Each scene shows the same named points in several views. A view is turned or mirrored, shifted and resized as a whole, has a little noise and may leave points out.
(in the rows, 128 means zero)

Scene 1
View 1
J666: [115 132 121 131 127 132 131 144 135 134 144 144 132 111 111 140 148 118
 135 126 144 115 117 172 103 125 112 130 126 129 132 137  98 114 134 128
 106 147 105 137 144 136 131 140 118 137 133 133 129 120 143 147 110 146
 148]
J670: [109 126 131 114 146 116 138 140  79 131 108 151 132  96 151 105 135 128
 136 126 131 133 125 138 163 116 132 130 141 140 144 129 108 118 157 149
 169 131  97 134 129 133 135 129 108 128 141 135 132 103 102 120 130 106
 125]
J281: [146 123 135 126 145 136 119 139 116 127 128 146 126 114 118 149 156 109
 142 121 182 142 134 171 106 131 101 154 131 159 136 128  96 114 133 147
  95 141 118 140 136 130 118 136 148 111 120 155 149 123 144 142 123 121
 127]
J65: [124 126 128 124 146 135 130 140 111 126 128 140 127 110 121 132 146 122
 132 123 160 136 129 151 125 122 116 144 132 148 135 129 105 117 139 139
 121 136 106 136 135 130 123 134 132 126 131 143 138 117 132 132 127 122
 133]
J171: [116 134 121 137 123 135 129 146 149 140 151 140 130 112  94 152 154 112
 131 130 147 111 113 181  88 127 105 132 120 125 124 140  96 115 130 120
  89 154 109 138 143 135 133 143 120 140 131 135 124 121 154 153 104 156
 151]
J888: [124 126 132 127 153 144 135 137 113 140 131 120 115 106  81 141 154 111
 106 136 170 150 132 136 122 119 110 163 125 154 113 131 116 124 136 125
 113 139 113 140 116 118 129 127 142 131 131 152 124 103 137 123 132 125
 128]
J684: [104 134 123 129 135 132 140 143 122 145 137 129 124 100  91 132 148 116
 111 139 136 126 116 148 122 117 117 139 124 128 117 137 110 122 141 118
 124 145 105 136 125 127 141 133 115 144 140 136 112 101 132 130 118 141
 140]
J604: [110 128 121 126 137 134 135 143 123 124 139 143 133 113 128 127 139 131
 137 118 143 121 122 154 124 120 123 128 130 134 140 133 103 114 138 135
 126 136  97 133 147 135 126 139 117 137 136 129 135 124 132 135 120 132
 146]
J424: [127 120 128 121 157 146 131 137 109 115 131 133 123 119 127 128 141 133
 134 114 172 148 139 136 132 118 121 151 134 161 141 126 111 116 135 144
 123 126 101 134 139 128 113 132 143 126 130 143 147 127 131 124 137 112
 132]
J663: [125 121 129 120 155 142 132 138 106 118 129 134 124 115 125 127 141 131
 132 117 167 147 137 136 135 119 122 150 134 158 139 126 111 117 137 143
 127 128 101 134 136 127 116 131 139 127 131 142 144 122 129 122 137 112
 131]
J523: [121 122 133 118 159 138 135 137  93 127 120 130 120 106 118 121 142 126
 120 125 162 152 136 126 148 116 123 155 135 157 131 126 116 121 143 141
 141 128 104 136 123 123 124 126 136 127 134 146 135 108 119 114 140 107
 123]
J206: [127 123 128 124 150 143 130 139 115 122 133 136 125 116 119 134 145 126
 133 118 168 142 133 145 123 121 116 149 132 155 136 128 107 116 134 140
 117 132 105 135 138 128 117 133 139 127 130 143 142 125 136 129 130 119
 133]
J437: [123 126 126 128 143 141 130 141 124 126 138 136 126 115 112 139 147 122
 132 121 162 134 128 154 114 122 114 145 128 147 132 131 105 116 134 134
 110 138 106 136 139 130 122 136 134 130 130 141 138 122 141 135 124 129
 138]
J693: [124 114 124 118 165 158 134 136 114  97 139 129 125 132 142 121 131 152
 142  98 179 151 146 123 138 116 131 148 137 167 154 123 114 113 129 149
 128 114  90 128 154 129 100 134 148 130 130 135 161 145 132 118 145 105
 139]
J343: [ 86 132 108 132 131 144 146 145 146 125 159 127 130 117 106 124 134 144
 122 121 126 110 114 142 118 112 132 120 122 118 130 141 112 116 132 113
 128 136  86 129 152 134 131 141 106 163 147 113 118 126 138 134 117 152
 163]
View 2
J437: [117 146 118 100 142 139 132 150 122 136 126 101 118 137 123 130 154 117
 117 110 151 126 128 127 126 126 126 114 133 133 130 123 133 134 121 139
 138 127 136 132 146 130 142 127 110 123 123 143 136 114 125 119 105 109
 158]
J666: [126 140 120 121 128 142 114 145 118 140 126  82 115 147 127 129 161 132
 120 106 152 123 135 129 125 130 128 100 142 143 120 115 130 137 119 151
 137 117 125 140 138 133 134 129 115 130 132 165 109 118 132 128  88 105
 167]
J693: [114 181 114  71 157 157 171 146 130 126 129 124 126 120 108 152 147 109
 116 118 130 151 117 127 159 106 116 119 125 121 126 131 135 121 131 100
 145 143 151 141 159 111 145 116 108 116 108 133 169  97  96 118 122 138
 149]
J684: [120 137 105 126 132 128 134 129 130 117 129 115 105 154 126 121 161 119
 108 107 165 135 136 128 120 123 133 115 117 145 137 111 134 143 109 162
 114 122 125 139 132 145 147 127 117 138 125 158 121 140 151 132  95  91
 169]
J171: [129 136 131 120 124 138 101 160 109 137 135  69 115 146 137 127 163 135
 124 102 162 113 140 133 110 140 135 100 147 146 123 111 124 137 118 165
 135 110 127 138 139 135 131 128 114 133 129 164 103 117 144 126  76 101
 169]
J65: [114 145 110 104 145 138 137 140 129 138 119 111 117 139 118 129 153 115
 114 112 150 131 127 124 133 122 124 116 129 132 130 125 137 136 120 134
 137 131 134 131 144 133 145 128 111 122 126 143 139 117 121 120 114 106
 157]
J281: [108 131 122  93 155 135 114 163 118 163 112  96 125 131 123 123 148 111
 121 111 153 106 124 123 116 137 123 121 145 125 132 138 137 134 124 132
 155 130 140 112 151 133 142 133 103 109 132 123 143 103 112 104 122 103
 148]
J206: [113 150 114  94 150 141 142 147 126 136 123 112 119 133 119 133 151 111
 116 113 148 131 125 126 133 122 123 120 129 128 132 128 136 132 122 128
 139 132 140 129 149 129 145 125 109 120 122 135 147 112 117 117 117 112
 155]
J663: [111 155 107  92 153 142 154 138 133 132 120 125 119 133 113 133 149 108
 112 115 145 139 122 125 142 114 120 123 123 125 133 130 140 133 123 122
 137 139 141 131 150 128 149 125 110 119 120 133 155 114 113 118 123 113
 153]
J670: [106 141  71 130 146 139 159  87 155 140  94 145 108 158  95 123 153 113
 100 123 133 157 121 118 168 100 112 113 113 132 120 131 149 144 116 117
 130 142 117 139 129 139 155 133 117 124 140 163 136 131 108 133 137 102
 159]
J604: [122 153 108 115 134 147 137 130 129 133 122 102 115 145 116 135 158 128
 116 112 141 140 130 128 145 116 124 103 132 138 116 119 134 135 121 134
 135 126 127 147 139 128 139 126 115 129 127 167 123 117 121 130  99 114
 164]
View 3
J343: [142 156 124 134 123 134 142 117 119 154 143 113  99 146 113 129 127 134
 117 155 121 142 134  96 109 144 129 112 149 138 143 143 106 129 142  94
 128 138 124 160 136 130 148 141 130 136 123 139 150 131 131  90 157 150
 107]
J888: [141 124 131 159 116 149 156 116 105 117 126 136 119 135 114 154 127 137
 134 147 117 133 147 129 122 132 127 120 132 107 132 123 142 132 120 105
 132 135 100 136 124 128 138  93 153 121 141 122 138 120 140 108 116 132
 125]
J65: [130 137 128 148 125 134 148 118 108 131 137 142 115 141 119 129 123 128
 127 145 117 124 128 116 121 130 131 120 129 112 135 133 131 123 132 112
 137 131 117 135 120 117 127 124 146 122 139 118 141 121 119 116 112 131
 125]
J424: [137 130 127 148 123 137 152 124 117 124 119 146 128 139 118 129 126 119
 128 139 118 134 122 119 121 130 143 130 119 116 135 130 131 121 136 119
 141 140 110 134 124 116 123 129 144 112 144 115 141 121 110 123 114 130
 126]
J670: [140 159 103 138 143 119 148 104  96 126 156 130 110 143 127 127 122 139
 116 130 122 119  99  96 123 149 154 102 129 110 131 160 150 127 143 128
 154 152 122 136 110 113 121 131 144 108 130 114 150 137 121 123 107 108
 122]
J663: [138 133 125 147 125 136 152 121 114 124 124 144 126 139 118 130 126 123
 126 139 118 132 120 116 121 132 144 126 121 115 134 133 133 123 135 119
 142 141 109 134 122 117 124 126 145 111 142 116 142 123 114 122 113 127
 126]
J206: [132 131 131 148 122 137 150 122 114 129 126 145 121 140 117 129 125 123
 129 145 117 129 129 120 120 128 134 127 125 114 135 129 129 122 133 114
 137 133 113 135 124 118 127 126 144 119 141 117 140 119 116 118 114 134
 126]
J684: [139 146 124 148 123 139 148 109 101 135 150 122 100 141 116 144 125 146
 125 152 119 128 142 110 118 140 122 106 148 115 136 139 133 134 127  98
 130 134 116 147 123 129 145 108 144 132 127 131 143 129 146  96 130 136
 115]
J523: [147 136 116 150 128 136 156 113 105 114 128 137 126 136 120 141 127 131
 125 132 120 133 117 114 123 140 151 118 122 110 130 138 148 130 133 123
 147 152 104 134 119 118 125 113 149 104 141 116 144 129 124 121 109 117
 125]
J604: [131 149 125 139 128 129 143 118 113 144 144 133 107 144 120 121 123 129
 122 148 119 126 124 105 117 134 130 117 136 121 138 142 119 121 140 108
 135 131 126 144 124 119 132 139 137 128 131 124 145 125 119 108 127 137
 118]
J437: [128 134 134 148 121 139 148 122 113 135 133 142 114 141 117 129 124 126
 129 150 116 127 137 119 120 127 124 125 131 115 136 129 124 122 130 106
 131 126 117 138 124 120 131 125 143 128 138 121 139 118 121 111 119 140
 123]
J281: [114 124 143 154 120 139 149 125 109 132 132 159 117 140 120 124 120 120
 137 152 113 114 140 131 125 114 116 131 125 101 134 120 129 116 126 111
 131 113 119 126 118 114 121 120 149 129 146 111 133 109 113 122  98 136
 133]
J666: [121 146 136 143 123 133 142 118 109 151 151 134  97 145 119 122 120 132
 127 159 116 120 142 112 117 127 111 116 144 117 140 134 114 122 132  96
 125 116 130 144 123 122 137 130 139 143 130 127 141 119 127 101 126 146
 118]
J171: [117 141 143 145 117 139 141 120 110 155 151 134  93 145 116 127 120 134
 130 168 114 119 156 117 117 122  97 118 149 117 141 127 109 123 128  86
 117 107 130 146 127 126 144 124 140 153 129 130 139 115 133  93 131 155
 118]
View 4
J437: [139 108 126 130 148 131 136 135 113 109 123 132 125  99 122 134 117 116
 128 133 104 117 111 132 138 136  95 105 129 136 126 144 122 130 141 130
 155 108 112 164 129 163 131  98 134 124 129 139 136  86 109 142 164 136
 106]
J888: [130 133 126 138 154 112 137 141 119 124 113 163 123  66 130 107  93 133
 125 116  96 116 116 140 176 138  89  66 151 123 141 147 124 117 137 128
 173  78  94 166 128 167 118  82 138 129 126 125 122  80 122 139 151 135
 109]
J424: [135  96 111 108 133 115 137 133 127  98 133 131 133  85 126 112 102 105
 129 115  95 104 114 120 137 150  84 115 130 129 129 152 132 151 117 129
 175  98  98 151 135 164 131 124 134 132 120 138 139  82 109 132 187 124
 122]
J171: [145 122 151 157 168 157 134 135  89 124 112 126 119 118 116 170 139 130
 126 160 118 138 110 148 132 116 113  97 124 149 118 137 108 102 171 133
 120 127 136 178 120 164 133  62 134 112 139 147 135  96 110 156 131 155
  80]
J684: [122 144 147 129 153 117 141 147 104 126 113 156 120  86 139 146 131 143
 113 123 129 124 106 144 158 121 106  85 149 143 139 156 130 121 152 128
 137  87 117 165 113 162 102  99 130 123 120 154 129 107 130 168 133 147
  76]
J663: [132 102 113 108 135 111 137 137 128 100 133 136 129  86 131 114 105 110
 127 113  98 103 112 122 139 150  84 113 133 131 132 154 134 153 121 127
 174  94  99 153 134 163 126 128 132 132 120 139 140  85 112 137 185 124
 120]
J65: [129 110 120 117 143 120 138 144 117 106 127 139 121 101 131 130 116 117
 125 126 106 108 105 130 136 142  91 108 129 138 132 145 126 143 142 127
 164  98 109 164 134 162 122 117 129 123 127 137 142  87 114 146 171 134
 109]
J206: [137 102 117 120 141 122 136 135 121 103 128 133 128  93 125 121 107 112
 130 124  98 111 113 127 137 145  88 109 129 133 129 147 127 141 131 129
 167 102 105 159 134 164 131 110 133 127 125 136 139  82 110 136 176 129
 116]
J281: [142  99 108 140 156 134 133 141 116 105 125 132 114 119 119 124 101 111
 140 150  83 106 107 136 135 150  82 100 113 134 124 120 105 131 160 124
 178 112 110 181 151 163 139  90 130 114 145 110 143  64 100 130 179 135
 133]
J693: [144  70 107  94 120 119 135 119 137  85 145 108 149  77 120 107  99  88
 131 104  89 106 123 106 120 156  82 139 128 126 120 167 145 164  87 133
 173 109  95 134 132 166 146 138 139 144 112 152 142  84 100 119 207 112
 128]
J343: [136 119 163 118 140 138 141 126  99 117 123 118 143  85 127 169 152 127
 108 120 141 143 116 131 127 110 122 122 145 150 121 180 145 124 124 139
 100 116 130 141  94 165 120 105 135 132 108 192 130 127 122 166 135 144
  55]
J670: [101 125 115  73 123  82 150 167 124  97 135 157 114 108 164 135 136 127
 109 102 134  85  86 126 130 147  84 128 138 150 147 155 143 185 141 118
 167  70 108 155 132 152  85 188 113 123 109 155 159 112 130 175 183 131
  98]
J523: [119 119 112 100 132  93 141 148 130 105 129 157 125  74 144 104 102 122
 120 100 104  98 108 125 155 150  80  99 145 129 144 155 139 155 122 124
 182  71  91 153 133 162 108 138 129 132 116 136 137  88 123 145 179 125
 115]
J604: [132 109 134 112 141 128 140 140 109 104 129 124 128 108 132 154 138 119
 120 129 123 118 105 129 122 133 102 127 128 148 125 155 132 144 140 130
 137 110 123 156 121 160 122 124 128 123 120 161 146 105 114 158 163 138
  90]
J666: [138 117 142 136 157 143 137 141  98 115 119 127 120 119 125 164 140 126
 124 149 121 127 105 141 126 124 106 110 124 150 122 141 116 121 162 131
 129 120 132 170 123 162 126  92 129 115 132 152 142  99 112 159 146 148
  84]

Which points are out of place in each view (at most two, in the order of its rows)? Write none if all are in place.
view 1 -> none
view 2 -> J65, J281
view 3 -> J523
view 4 -> none

Scene 2
View 1
J442: [111 134 131 118 140 141 137 119 138 155 128 125 144 146 126 131 124 143
 125 132 113 141 114 131 132 123 147 134 120 135  90 113 140 129 113 135
 138 134 150 130 136 140 131 120 130 127 138 109 132 151 123 143 107 111
 143]
J607: [101 137 148 126 135 133 150 112 155 155 142 109 142 133 116 132 113 154
 139 146 103 130  94 135 124 132 126 111 134 143  93 111 141 130 113 142
 152 128 134 137 135 143 139 122 145 132 136 128 132 134 119 143  84 101
 138]
J148: [114 131 127 117 147 142 126 121 138 166 120 154 140 163 114 129 126 135
 115 135 121 140 131 144 148 109 156 135 129 121  86 105 141 119 116 129
 141 138 135 129 143 151 137 122 124 132 142 125 141 170 115 131 122 102
 137]
J726: [118 124 137 114 130 139 146 122 151 166 126 128 133 142 104 118 113 133
 133 133 112 138 103 145 143 118 135 114 137 132 108 104 153 133 123 125
 150 128 120 123 137 146 129 127 124 130 128 132 133 148 129 131 104  98
 130]
J609: [118  92 158 109 139 128 146 132 176 182 121 149 138 154  73 105  76 126
 152 155 101 142 113 180 142  98 128  97 181 109 132  82 180 120 145 120
 179 124  76 122 150 155 147 127 120 141 135 195 157 153 105 109 109  55
  95]
J174: [125 130 122 110 136 145 132 125 137 172 112 156 130 160 105 121 130 123
 113 122 125 141 126 147 163 108 154 129 126 122  98 104 146 128 117 116
 138 136 124 122 142 151 127 127 111 129 132 121 137 171 129 125 127 103
 136]
J52: [127 126 132 108 115 141 158 123 151 164 124 114 125 126 102 111 116 127
 138 120 114 137  86 140 148 124 128 107 127 141 123 108 157 149 122 117
 147 123 120 117 130 140 117 132 116 125 116 115 122 137 150 132 100 107
 133]
J767: [130 146  98 105 135 156 128 122 109 155 109 142 135 153 139 127 158 124
 100 101 135 150 130 117 155 118 173 160  85 133  88 120 131 139 107 120
 112 141 172 117 132 135 109 123 105 116 131  61 120 173 145 145 136 141
 161]
J254: [122 137 107 109 149 152 120 123 113 157 111 154 142 166 135 131 146 128
 104 115 130 151 142 126 149 109 176 162 101 123  82 113 135 126 111 126
 120 143 166 122 140 139 121 119 111 121 140  85 133 180 126 142 137 125
 153]
J901: [128 111 121  99 138 144 140 133 136 156 115 129 142 146 121 112 112 122
 137 124 112 159 120 138 133 112 157 143 124 124 123 104 164 137 132 122
 139 129 143 112 137 130 117 123 107 120 131 112 134 156 131 137 120 106
 129]
J999: [114 148 125 119 130 145 142 113 133 155 128 122 135 138 126 131 139 141
 117 122 120 133 103 124 144 130 142 129 107 145  85 120 130 138 106 130
 132 133 152 129 132 141 123 125 129 125 130  90 122 149 138 146 103 125
 154]
J541: [121 132 128 112 127 142 146 121 143 161 123 124 131 138 113 120 124 133
 128 123 116 138 101 135 146 122 138 121 121 137 106 110 147 140 117 124
 142 130 134 122 133 142 122 127 120 125 126 110 126 147 138 136 106 110
 139]
View 2
J607: [178 119 120 112 104 143 144  91 126 123 162 156 181  96 121 122 154 130
 172  80 112 149 170 156 157 129 138 116  90 143 126 133 102 122 166 131
 122 167 130 119 163 100 116 175 120 114 150 165 128 118  84 142 114  95
 123]
J52: [182 126 145 125  77 156 146 104 152 121 137 162 174 108 144 106 127 127
 176 103 124 132 103 134 167 102 103 127 110 145 150 146 123 141 174 120
 121 153 116 116 166 142 101 143 138  97 155 135 103 116  75 155 130 136
 128]
J254: [117 141 114  79 133 143 143 106 178 137 124 116  75 112 129 145 166  92
 128 138 126 133 147 101 129 129 100 170 165 104 136 125 153 147 134  95
 161 134 110 122 144 112 111 193 125 163  83 136 134 121 120 179 138 142
 117]
J541: [164 131 131 110  96 147 145 104 153 123 135 150 151 106 136 118 141 118
 162 106 124 136 127 131 153 115 108 137 120 134 142 137 127 140 163 114
 132 149 118 118 161 127 106 162 133 116 134 140 115 119  90 159 130 131
 123]
J442: [155 128 119  98 116 140 145  98 147 127 145 141 136 100 124 133 161 116
 156 105 121 143 163 134 142 127 123 139 117 128 131 132 124 134 154 115
 138 151 122 121 156 105 113 182 121 135 126 153 130 119 102 155 125 113
 119]
J609: [174 190 135 138  45  63 143 145  83  74  72 163 237  59 135  18  83 122
 139  47 121 118 140 226 138 124  99 131 123 136 102 127 120 163 209  91
 117 145 194 111 190 151  87 177 164  64 114 142 101 123  92 134 118 124
 108]
J999: [154 111 120  97 120 171 142  83 167 145 165 138 127 115 128 148 163 111
 161 116 115 146 142 109 162 127 122 137 122 130 142 131 121 124 146 125
 137 156 100 116 152 107 118 169 118 136 128 151 129 117  83 164 125 121
 130]
J148: [131 152 111  93 111 122 141 108 142 124 121 129 135  90 122 105 142  99
 129 101 115 135 157 147 138 140 110 154 151 114 116 119 132 142 157 101
 144 145 138 114 160 114 113 195 135 132  87 147 129 120 100 162 121 128
 118]
J767: [124 119 122  79 137 175 143  95 203 150 143 118  59 130 134 170 176  94
 144 156 130 138 123  71 141 116  97 167 158 109 157 137 157 143 127 104
 161 135  82 123 140 116 112 173 120 168 104 129 130 121 112 186 147 151
 125]
J174: [132 154 121  99  98 133 142 110 154 126 113 132 134  98 133  97 127  97
 133 110 117 125 122 135 150 131  96 157 161 116 127 122 141 147 159  99
 144 142 128 110 161 132 107 179 143 121  88 134 117 120  89 170 127 145
 123]
J726: [166 140 131 115  87 132 145 108 135 115 129 152 174  96 133  94 129 118
 156  90 118 133 134 155 155 120 111 133 121 135 129 133 120 141 173 112
 128 151 136 115 167 129 105 168 137 105 127 145 114 119  85 153 123 125
 122]
View 3
J609: [ 65 115  74 127  81  80 188 118 122  65 107 156 145 148  81 163 111 110
 103  48 156  71 136  94 167  26 130 106 111 108 150 129 114 117 153  96
 114  98 143 151 119 163 102 103 134 185 154 159 160 151 144 145 112 112
 154]
J726: [ 99 133  99 133 117 111 137 134 134  97 110 152 135 129 114 141 129 115
 115  93 133 122 129 113 133  92 143 133 132 108 131 113 135 121 137 108
 133 132 130 129 119 140 133 128 130 146 132 128 132 120 128 138 127 119
 148]
J254: [134 117 109 131 151 148  99 133 126 144 134 115 121 113 149 145 115 126
 112 100 106 156 111 132 100 150 119 161 174 150 137 140 155 127 129 120
 133 142 166 134 159  95 149 139 107 120 141 121 126 115  85 162 123 154
 117]
J148: [113 116 100 119 121 124 132 135 126 111 125 129 131 126 121 149 124 122
 106  76 119 126 125 118 120 116 138 142 163 128 140 135 142 121 137 110
 131 134 151 131 153 115 136 116 107 142 149 127 130 126 105 160 122 146
 142]
J901: [101 134  96 147 138 120 114 121 126 126 123 138 135 115 131 148 111 120
 121 101 135 135 109 122 127 103 110 137 133 133 131 121 145 131 135 118
 122 123 157 150 126 126 134 154 138 132 131 140 139 126 119 133 119 120
 121]
J767: [144 124 120 148 166 159  84 134 138 153 125 122 111 113 163 134 116 125
 120 128 102 175 110 134  94 163 116 175 163 148 128 130 156 130 119 123
 142 153 159 127 138  97 157 152 120 110 128 111 122 100  82 158 131 146
 112]
J174: [118 109 104 135 128 129 135 127 133 112 114 135 117 139 129 147 114 117
 108  90 119 129 129 116 122 106 126 155 147 134 140 136 134 123 132 108
 136 132 152 130 129 122 133 118 120 147 144 128 138 118  98 168 127 139
 133]
J607: [ 97 156 103 114 108 102 124 151 132  93 119 155 152 110 105 133 156 119
 115  89 135 128 128 116 130 113 172 115 147  86 121  98 148 119 142 110
 134 145 113 118 136 140 143 131 119 135 126 119 115 122 146 119 126 117
 166]
J999: [123 144 116 131 137 132 103 147 140 120 117 144 129 114 135 128 143 119
 119 115 116 156 124 124 110 142 154 149 155 111 122 108 150 124 129 116
 145 157 126 115 131 121 155 137 121 121 123 108 112 103 115 139 134 130
 145]
J52: [103 141 107 152 128 116 128 132 145 102 100 164 127 132 126 134 130 111
 125 120 135 134 128 111 133  91 137 142 113 105 124 102 133 124 131 108
 139 138 122 126  90 151 138 141 150 140 118 124 135 108 132 130 132 102
 142]
View 4
J254: [105 101 163 106 133 120 114  95 131 192 129 145 136 105 124 124 154 151
 108 150 134 116 149 156 124 126 114 157 120 116 111  95 148 135 102 164
 190 101 144 132 103  98 149 137 126 120 153 153 131 132  96 102  80  90
 133]
J726: [127 112 132 134 130 117 117  95 117 133 137 129 131 156 104 162  89  95
 146 135 130 108 132 148 131 125 108  95 109 129 136 117 120 101 130 111
 128 140 159  96 143 118 117  93 136 147 141 143 119 133 133 137 157 102
 141]
J541: [134 117 135 127 139 119 118  91 124 142 132 129 137 153 103 150  93 117
 132 135 141 109 133 142 120 131 102 115 121 125 139 121 126 116 138 113
 134 136 151 104 128 122 134 103 131 143 145 147 119 124 126 125 134 108
 144]
J174: [114 102 139 120 150 105 115  97 127 175 130 153 125 138 116 160 129  96
 126 158 126 128 132 149 131 113 104 101 125 118 129  94 132 124 105 128
 147 115 134 120 145  98 127 112 132 145 158 139 135 129 114 123 126  87
 140]
J901: [132 108 157 125 111 114 131  87 115 171 136 139 150 149  90 141  83 127
 135 153 141  84 150 154 133 125 120 128 115 122 144 121 142 137 119 107
 132 130 149 104 125  90 151 105 139 133 173 141 128 139 119 130 122 101
 133]
J52: [158 125 124 133 150 116 120  87 122 133 131 128 139 173  93 158  68 106
 133 133 150 112 125 130 113 132  93 101 133 124 157 134 121 121 154  86
 108 152 142 100 137 131 136  93 129 150 151 144 120 115 136 130 142 119
 149]
J148: [ 98  99 146 122 127 113 112 101 123 162 135 141 126 125 120 155 135 101
 137 147 118 118 138 157 138 116 116 107 104 123 115  93 130 106  99 146
 163 113 156 113 140  98 118 110 134 138 142 143 127 140 115 129 136  83
 133]
J607: [120 118 129 139 118 133 110  98 115  95 139 103 133 148 111 154  86 110
 156 104 129 102 134 144 126 135 111 104  93 137 125 129 108  74 145 126
 141 152 189  85 127 144 104  89 131 141 109 158 100 134 141 139 170 111
 141]
J442: [115 113 144 124 122 128 113  97 122 137 136 121 135 130 114 139 110 130
 137 123 133 104 143 151 125 132 114 129 104 129 121 118 126 100 129 141
 160 131 171 103 116 123 124 110 129 133 130 156 114 134 123 123 131 102
 138]
J609: [113  97 130 154 105  88 127 102  97 139 146 154 124 189  79 211  63  16
 190 172 104  94 133 165 168  96 127  24  91 130 154  98 119  96  91  72
  82 139 157  77 207  69  93  56 160 171 171 113 131 165 147 185 222  80
 130]
J999: [128 120 135 120 148 132 108  93 131 135 129 117 134 129 122 132 118 144
 117 115 144 121 133 137 108 139  97 137 123 127 121 123 121 105 146 143
 165 134 160 112 105 144 133 118 120 133 121 162 112 115 120 107 112 112
 146]

Which points are out of place in each view (at most two, in the order of its rows)? Write none if all are in place.
view 1 -> J541
view 2 -> J607, J254
view 3 -> none
view 4 -> J726
